Each row is a point on a tangle of strands that fork, close into loops and nearly touch. The rows are in no order.
Two points are linked if the straight distance between their rows is under 105. Some points are linked to none.
K723: -5,4,32,-13,-19,-6,-23,3,13,-6,16,-7,-22,16,36,-24,16,39,-41,-17,14,-6
K221: -11,16,-8,-57,32,-35,-6,5,-72,17,6,36,14,12,52,14,8,81,4,51,10,-14
K140: -26,27,-26,28,16,5,-47,48,-58,24,15,-2,19,-5,31,-6,-12,56,36,6,-28,-7
K685: 30,-6,35,3,-15,29,21,14,-14,7,12,8,35,4,15,25,26,-5,2,-7,18,18
K395: -22,23,29,10,-1,-32,2,19,-33,13,21,14,28,39,-5,-18,21,62,78,34,27,-32
K904: 49,-3,10,-13,-5,-6,15,-19,37,26,27,10,79,35,4,14,52,21,15,-34,-17,-14
K79: 36,-25,-8,-30,-8,49,57,34,-33,-3,8,63,65,-28,31,68,5,-39,-48,-8,-28,0
K838: 9,-15,67,3,-68,9,17,33,-21,-23,26,-26,-92,23,-25,-31,21,-25,-22,2,45,12
K617: -13,-2,3,-52,52,-4,49,9,-33,-29,-16,50,-40,-37,41,7,-28,7,-60,36,-4,15
K879: -13,14,-36,-31,42,-26,-16,-13,-33,14,6,2,2,-4,46,-3,-6,82,-7,22,2,-17
K246: -24,33,29,-3,-14,3,22,47,-92,22,15,40,-1,-4,28,-3,15,33,2,32,-19,15
K308: -6,24,-31,-10,33,-33,29,-44,36,31,-11,5,26,-7,-19,16,1,6,26,-5,11,-6
K247: -43,-8,2,12,35,-64,-11,3,4,-15,-12,1,-30,50,-42,-35,-5,49,109,31,56,-31
K255: -29,-6,37,1,-9,-35,-38,-2,11,-45,-11,5,-76,40,5,-62,-10,33,17,7,35,-16
K615: -75,9,-61,9,65,-55,-29,-4,-21,-4,-9,2,-16,-1,-22,-10,-37,90,83,26,10,-54
K317: 28,-1,-35,9,-4,69,-3,39,-31,26,5,2,50,-43,29,35,-7,-36,-50,2,-59,18
K204: -29,35,-28,33,4,-4,-51,13,-21,20,7,-21,-8,-10,20,-28,-19,57,-5,-14,-8,-13
K700: 1,-14,70,0,-25,-1,4,11,-38,-37,10,-6,-83,14,-6,-30,12,5,4,21,65,12
K945: 28,13,25,24,-71,58,-10,39,-47,-4,39,-8,41,43,16,10,40,-27,-3,-16,-27,32
K942: 6,14,67,33,-65,-8,-24,50,-14,11,20,6,10,61,-26,-51,39,25,71,-4,-1,-24
K631: 22,-5,77,4,-75,42,0,43,-25,-10,40,-21,-48,24,-3,-13,32,-22,-31,-9,13,24
K889: 0,7,59,27,-50,-30,-31,39,10,4,2,-27,-33,72,-30,-66,26,30,45,0,18,-24
K608: 16,-42,44,-3,-87,82,58,71,-19,-15,10,21,26,-6,7,46,18,-89,-81,-17,-40,21
K774: 32,-7,-27,-21,2,33,36,7,-53,20,16,43,91,1,25,61,16,-9,-7,8,-26,4
K324: 31,15,-10,15,24,20,2,13,-7,10,12,-32,43,-7,5,30,16,2,19,8,14,18
K102: 38,-13,68,0,-72,2,-11,39,22,-16,30,-39,-36,64,-22,-24,37,-30,-38,-27,-15,10
K986: 72,-29,17,4,-57,30,1,36,51,-15,16,-40,44,37,-12,14,27,-55,-48,-50,-28,23
K148: 52,-46,63,9,-100,57,39,39,-15,-11,17,31,40,52,-16,21,43,-81,-28,-30,-25,14
K90: 47,-18,82,0,-78,44,45,30,-27,-4,34,21,24,36,-15,7,57,-45,15,-22,1,24
K728: -17,18,-48,-19,72,6,-3,-10,-13,-24,-27,-5,-46,-57,34,-4,-47,-4,-31,39,-10,2
K200: 10,-4,-13,14,27,-43,-9,-58,76,-8,-15,-19,-25,11,-45,-34,-2,-6,42,-8,24,-4
K750: 9,9,24,-8,-22,2,-1,7,-65,28,31,29,62,59,35,21,50,33,51,12,2,-1
K157: 25,-2,89,-6,-46,-14,38,3,-8,6,8,25,-34,55,-21,-22,48,9,50,19,52,-17
K362: 16,-29,-16,-5,-4,11,41,-5,72,-3,-11,6,52,-42,-24,40,-14,-56,-27,-43,-15,-5
K86: 0,-39,-31,-39,64,-11,29,-44,39,-42,-45,7,-19,-46,9,14,-21,-23,-51,-3,25,10
K775: -50,-5,-16,-10,53,-65,-2,-32,-30,-35,-31,19,-46,13,-27,-21,-24,32,84,39,67,-25
K916: -9,8,27,-61,15,24,56,28,-48,-5,2,71,-34,-33,48,11,-15,13,-80,37,-32,1
K762: -35,-2,13,-19,3,-18,-41,-33,9,-37,-4,-11,-52,5,36,-34,-19,36,-25,1,17,-2
K710: -41,-23,-8,-2,21,-59,-56,-47,21,-34,-20,2,-69,36,6,-56,-15,64,51,1,33,-32
K927: 30,-57,-5,1,-10,11,15,-13,111,-20,-28,-34,-13,-16,-26,16,3,-70,-63,-38,11,3
K164: 35,-16,15,-29,-11,-17,50,0,49,1,-12,32,69,-7,-13,32,17,-35,-16,-51,-10,-5
K287: 50,-22,34,-19,-35,40,28,33,-23,3,27,7,15,0,33,33,47,-20,-48,-9,-1,22
K520: 29,-5,-9,33,3,-2,-23,2,66,5,2,-67,-2,-3,-36,-11,3,-11,5,-22,11,18
K434: -11,-23,-63,-10,30,23,-10,-67,73,-8,-44,-33,-42,-61,-1,9,-52,-53,-93,-46,-34,-4
K34: -16,20,13,13,10,20,1,42,-84,-3,7,25,-21,-19,18,9,-18,25,-3,57,24,22
K907: 63,-6,47,2,-51,0,-1,11,43,16,24,5,47,81,-27,-15,71,8,56,-13,-8,0
K78: -27,-4,-102,-21,65,-42,-29,-105,2,-28,-36,15,-66,-33,21,6,-54,28,17,7,9,-3
K880: -28,24,-20,12,34,-18,-7,9,-23,7,7,-9,10,-20,-9,0,-6,20,59,38,47,1
K768: -62,7,-11,-5,34,-69,-23,-1,-9,14,-19,9,-9,45,-46,-17,-16,88,89,25,34,-57
K121: -4,18,23,12,-26,-3,-48,38,-22,12,21,-21,-20,30,18,-33,7,51,-11,-6,-7,-4
K144: 3,-3,-21,31,12,-11,-44,-47,61,-24,-5,-64,-46,-36,-27,-14,-17,-32,-15,-16,22,17
K957: -28,-5,-68,14,31,5,-23,-84,63,-7,-29,-46,-59,-49,-16,-20,-65,-51,-37,-34,-20,11
K951: 25,9,10,44,13,-7,-35,1,39,8,8,-54,4,16,-50,-14,23,8,64,4,34,-1
K429: 34,-8,84,6,-56,20,57,17,-39,8,27,29,-7,48,0,-12,58,-6,30,2,19,8
K231: -8,-3,-50,13,24,38,-11,-1,40,23,-16,-49,10,-86,14,36,-45,-44,-63,-18,-50,8
K439: -21,4,-18,39,-15,22,-20,1,47,15,-13,-73,8,-45,-24,9,-34,-63,-49,-36,-40,16
K883: -2,-8,-43,-5,18,-5,24,-40,55,43,-12,3,54,-53,-22,42,-29,-19,-16,-49,-35,-21
K771: -25,30,-20,-20,34,-31,0,-31,4,27,1,8,14,-16,21,7,-15,40,4,-19,1,-16
K382: 6,20,-68,-17,42,-23,21,-65,31,47,-7,-16,31,-56,-26,32,-27,8,14,-37,-20,-16
K243: 10,-1,20,21,-15,-44,-22,-26,79,-6,-12,-38,-47,28,-32,-65,15,3,34,-13,11,-4
K590: -1,-11,-11,21,-29,10,-1,-11,97,19,-16,-50,14,-42,-42,-11,-21,-77,-42,-52,-43,2
K256: -10,16,-16,-21,10,-13,12,-2,-11,4,9,22,22,-35,24,0,-20,16,-41,-15,-21,-4
K963: -47,-13,-96,12,54,21,-29,-89,30,-10,-60,-38,-61,-75,-6,-7,-73,-51,-10,-5,-24,7
K653: 22,-26,-6,6,14,-17,6,-56,111,-20,-32,-35,-11,-5,-61,-5,-7,-71,-7,-27,9,9
K895: -12,14,28,-29,-15,18,31,20,-31,7,9,47,11,-12,43,11,-2,11,-58,-8,-22,7
K641: 43,-19,53,0,-106,69,36,62,2,-18,18,-2,19,37,-26,32,10,-99,-66,-33,-43,26
K325: -43,1,-31,-14,49,-48,-5,-44,-17,-23,-38,33,-49,-8,-11,-11,-29,1,35,55,45,13
K65: 63,11,17,11,-47,16,3,-3,11,9,36,6,79,46,5,24,55,-7,39,-40,-14,19
K656: -10,39,24,30,-39,-1,-20,48,-2,16,23,6,50,39,-22,-31,17,7,52,-10,-25,-5
K682: 51,13,37,21,-8,-20,-14,14,65,28,14,-9,33,72,-45,-45,48,28,98,12,-13,-16
K621: 60,-4,55,-2,-82,23,-6,31,20,-9,28,-26,33,56,-8,-8,48,-37,-38,-47,-32,3
K215: -14,3,36,10,8,7,-1,23,-43,-23,1,1,-40,-29,11,-8,-5,1,-1,36,41,11
K505: -5,-8,-49,-12,59,23,5,-5,10,-1,-29,-10,-19,-82,26,33,-31,-28,-65,16,-24,15
K694: -25,16,53,-15,-61,21,21,43,-78,14,40,62,17,34,34,3,26,24,7,14,-14,-10
K8: 18,-28,-21,-12,46,-4,14,-58,76,-22,-51,-14,-11,-46,-21,29,-3,-50,-24,-6,16,11
K463: -41,4,-49,31,57,-33,-39,-4,-30,5,-8,-13,-27,-20,-13,-18,-23,65,66,28,41,-20
K107: 9,3,54,7,-71,66,21,38,-92,16,41,36,39,37,32,0,34,-7,2,-6,-11,17
K16: 19,-8,-2,-7,17,-39,32,-33,64,-8,-16,25,26,-4,-27,-6,6,-11,-14,-33,21,0
K552: 53,-42,28,-11,-32,11,19,28,65,-24,-2,-29,16,2,-18,20,16,-66,-81,-43,5,9
K289: -19,-18,-33,-3,40,-45,-40,-60,39,-34,-12,-15,-50,23,-21,-27,-11,18,42,6,42,-12
K557: -18,22,18,18,-12,13,-8,32,4,0,-12,-18,-18,-30,9,-5,-21,-38,-48,15,-13,28
K970: -6,4,6,-41,0,-17,24,4,-84,41,20,42,38,30,37,31,39,55,30,31,18,-19
K12: 7,18,19,45,8,-32,-28,13,30,23,6,-26,20,50,-52,-34,15,56,107,19,27,-29
K170: 24,6,-8,25,-33,65,-12,35,-44,11,38,10,58,9,35,18,25,-19,-34,-15,-48,27
K991: -46,4,-30,-22,64,-8,-33,-28,-43,-37,-16,13,-79,-24,35,-32,-39,31,-23,42,11,5
K922: -13,16,24,7,-8,-20,-25,7,-46,54,20,15,57,62,6,17,35,80,89,15,10,-32
K809: 13,0,-64,0,14,68,10,17,1,35,-14,-13,38,-74,30,44,-33,-38,-78,1,-72,8
K117: -46,1,-98,17,54,-34,-41,-99,13,-12,-24,-9,-59,-24,-9,-10,-75,1,39,2,-2,-17
K14: -58,-15,43,-15,0,-49,-13,-8,-38,3,-12,33,-32,55,7,-28,16,83,58,35,52,-65
K839: 37,8,9,-17,12,-40,29,-17,18,28,21,7,60,53,-3,19,42,45,54,1,10,-13
K853: -51,20,-85,-31,76,-35,-49,-64,-19,-38,-23,24,-74,-28,35,-23,-56,45,-7,23,-10,-9
K715: 16,-9,39,17,-26,-25,-23,-4,28,-32,-3,-12,-42,50,-24,-52,20,11,10,-4,32,-16
K593: -29,2,-19,42,27,-19,-58,-12,17,-26,-25,-37,-68,-22,-11,-24,-30,-15,6,4,17,11
K337: -36,12,-2,42,4,4,-45,30,2,-11,8,-52,-40,-29,-1,-39,-25,-23,-18,11,1,20
K10: 25,1,-75,-13,13,30,32,-2,-8,32,10,22,96,-21,15,61,-4,-7,-18,-28,-59,-4
K444: 12,27,-45,-6,52,2,29,-2,-36,25,7,-3,44,-39,13,50,-7,21,5,26,-12,13
K811: -39,11,-12,-38,54,-30,32,-31,-20,-28,-34,55,-42,-27,-12,-1,-32,-2,-21,34,14,8
K669: -4,1,7,4,-33,31,5,41,26,-5,-12,-41,15,-43,6,1,-20,-76,-63,-5,-30,30
K625: 11,-13,27,3,-43,71,52,54,-38,-8,10,30,0,-32,21,40,7,-77,-69,10,-20,26
K967: 23,-9,-2,-31,4,46,60,32,-32,5,-16,41,22,-48,20,43,-10,-41,-66,35,-30,23
K315: -37,19,13,5,23,-47,5,22,-59,11,-2,13,-2,9,-7,7,-3,51,50,51,39,-21
K527: -55,-6,-84,13,46,7,-56,-70,-5,-39,-49,-15,-76,-49,-9,-19,-78,-19,12,18,9,16
K886: -27,42,5,31,-15,14,-28,34,-44,16,17,28,55,14,17,-9,1,22,41,-10,-30,7
K447: 21,-4,-69,-29,57,3,42,-12,-2,39,0,13,62,-51,16,66,-16,0,-30,0,-20,-5

A piece is two or more points that can be reached from each other along the links. Count, over all rows, the pieces, the separate loops (a circle has one, a figure eight two, a Y none), the forks (points with three links) and the tips (points with one).
pieces => 4
loops => 4
forks => 6
tips => 6

How many points has the smallest loop of links through each point below? Write none if it is on no loop.
K615 => 20
K382 => 6
K656 => 11
K728 => none
K289 => 6
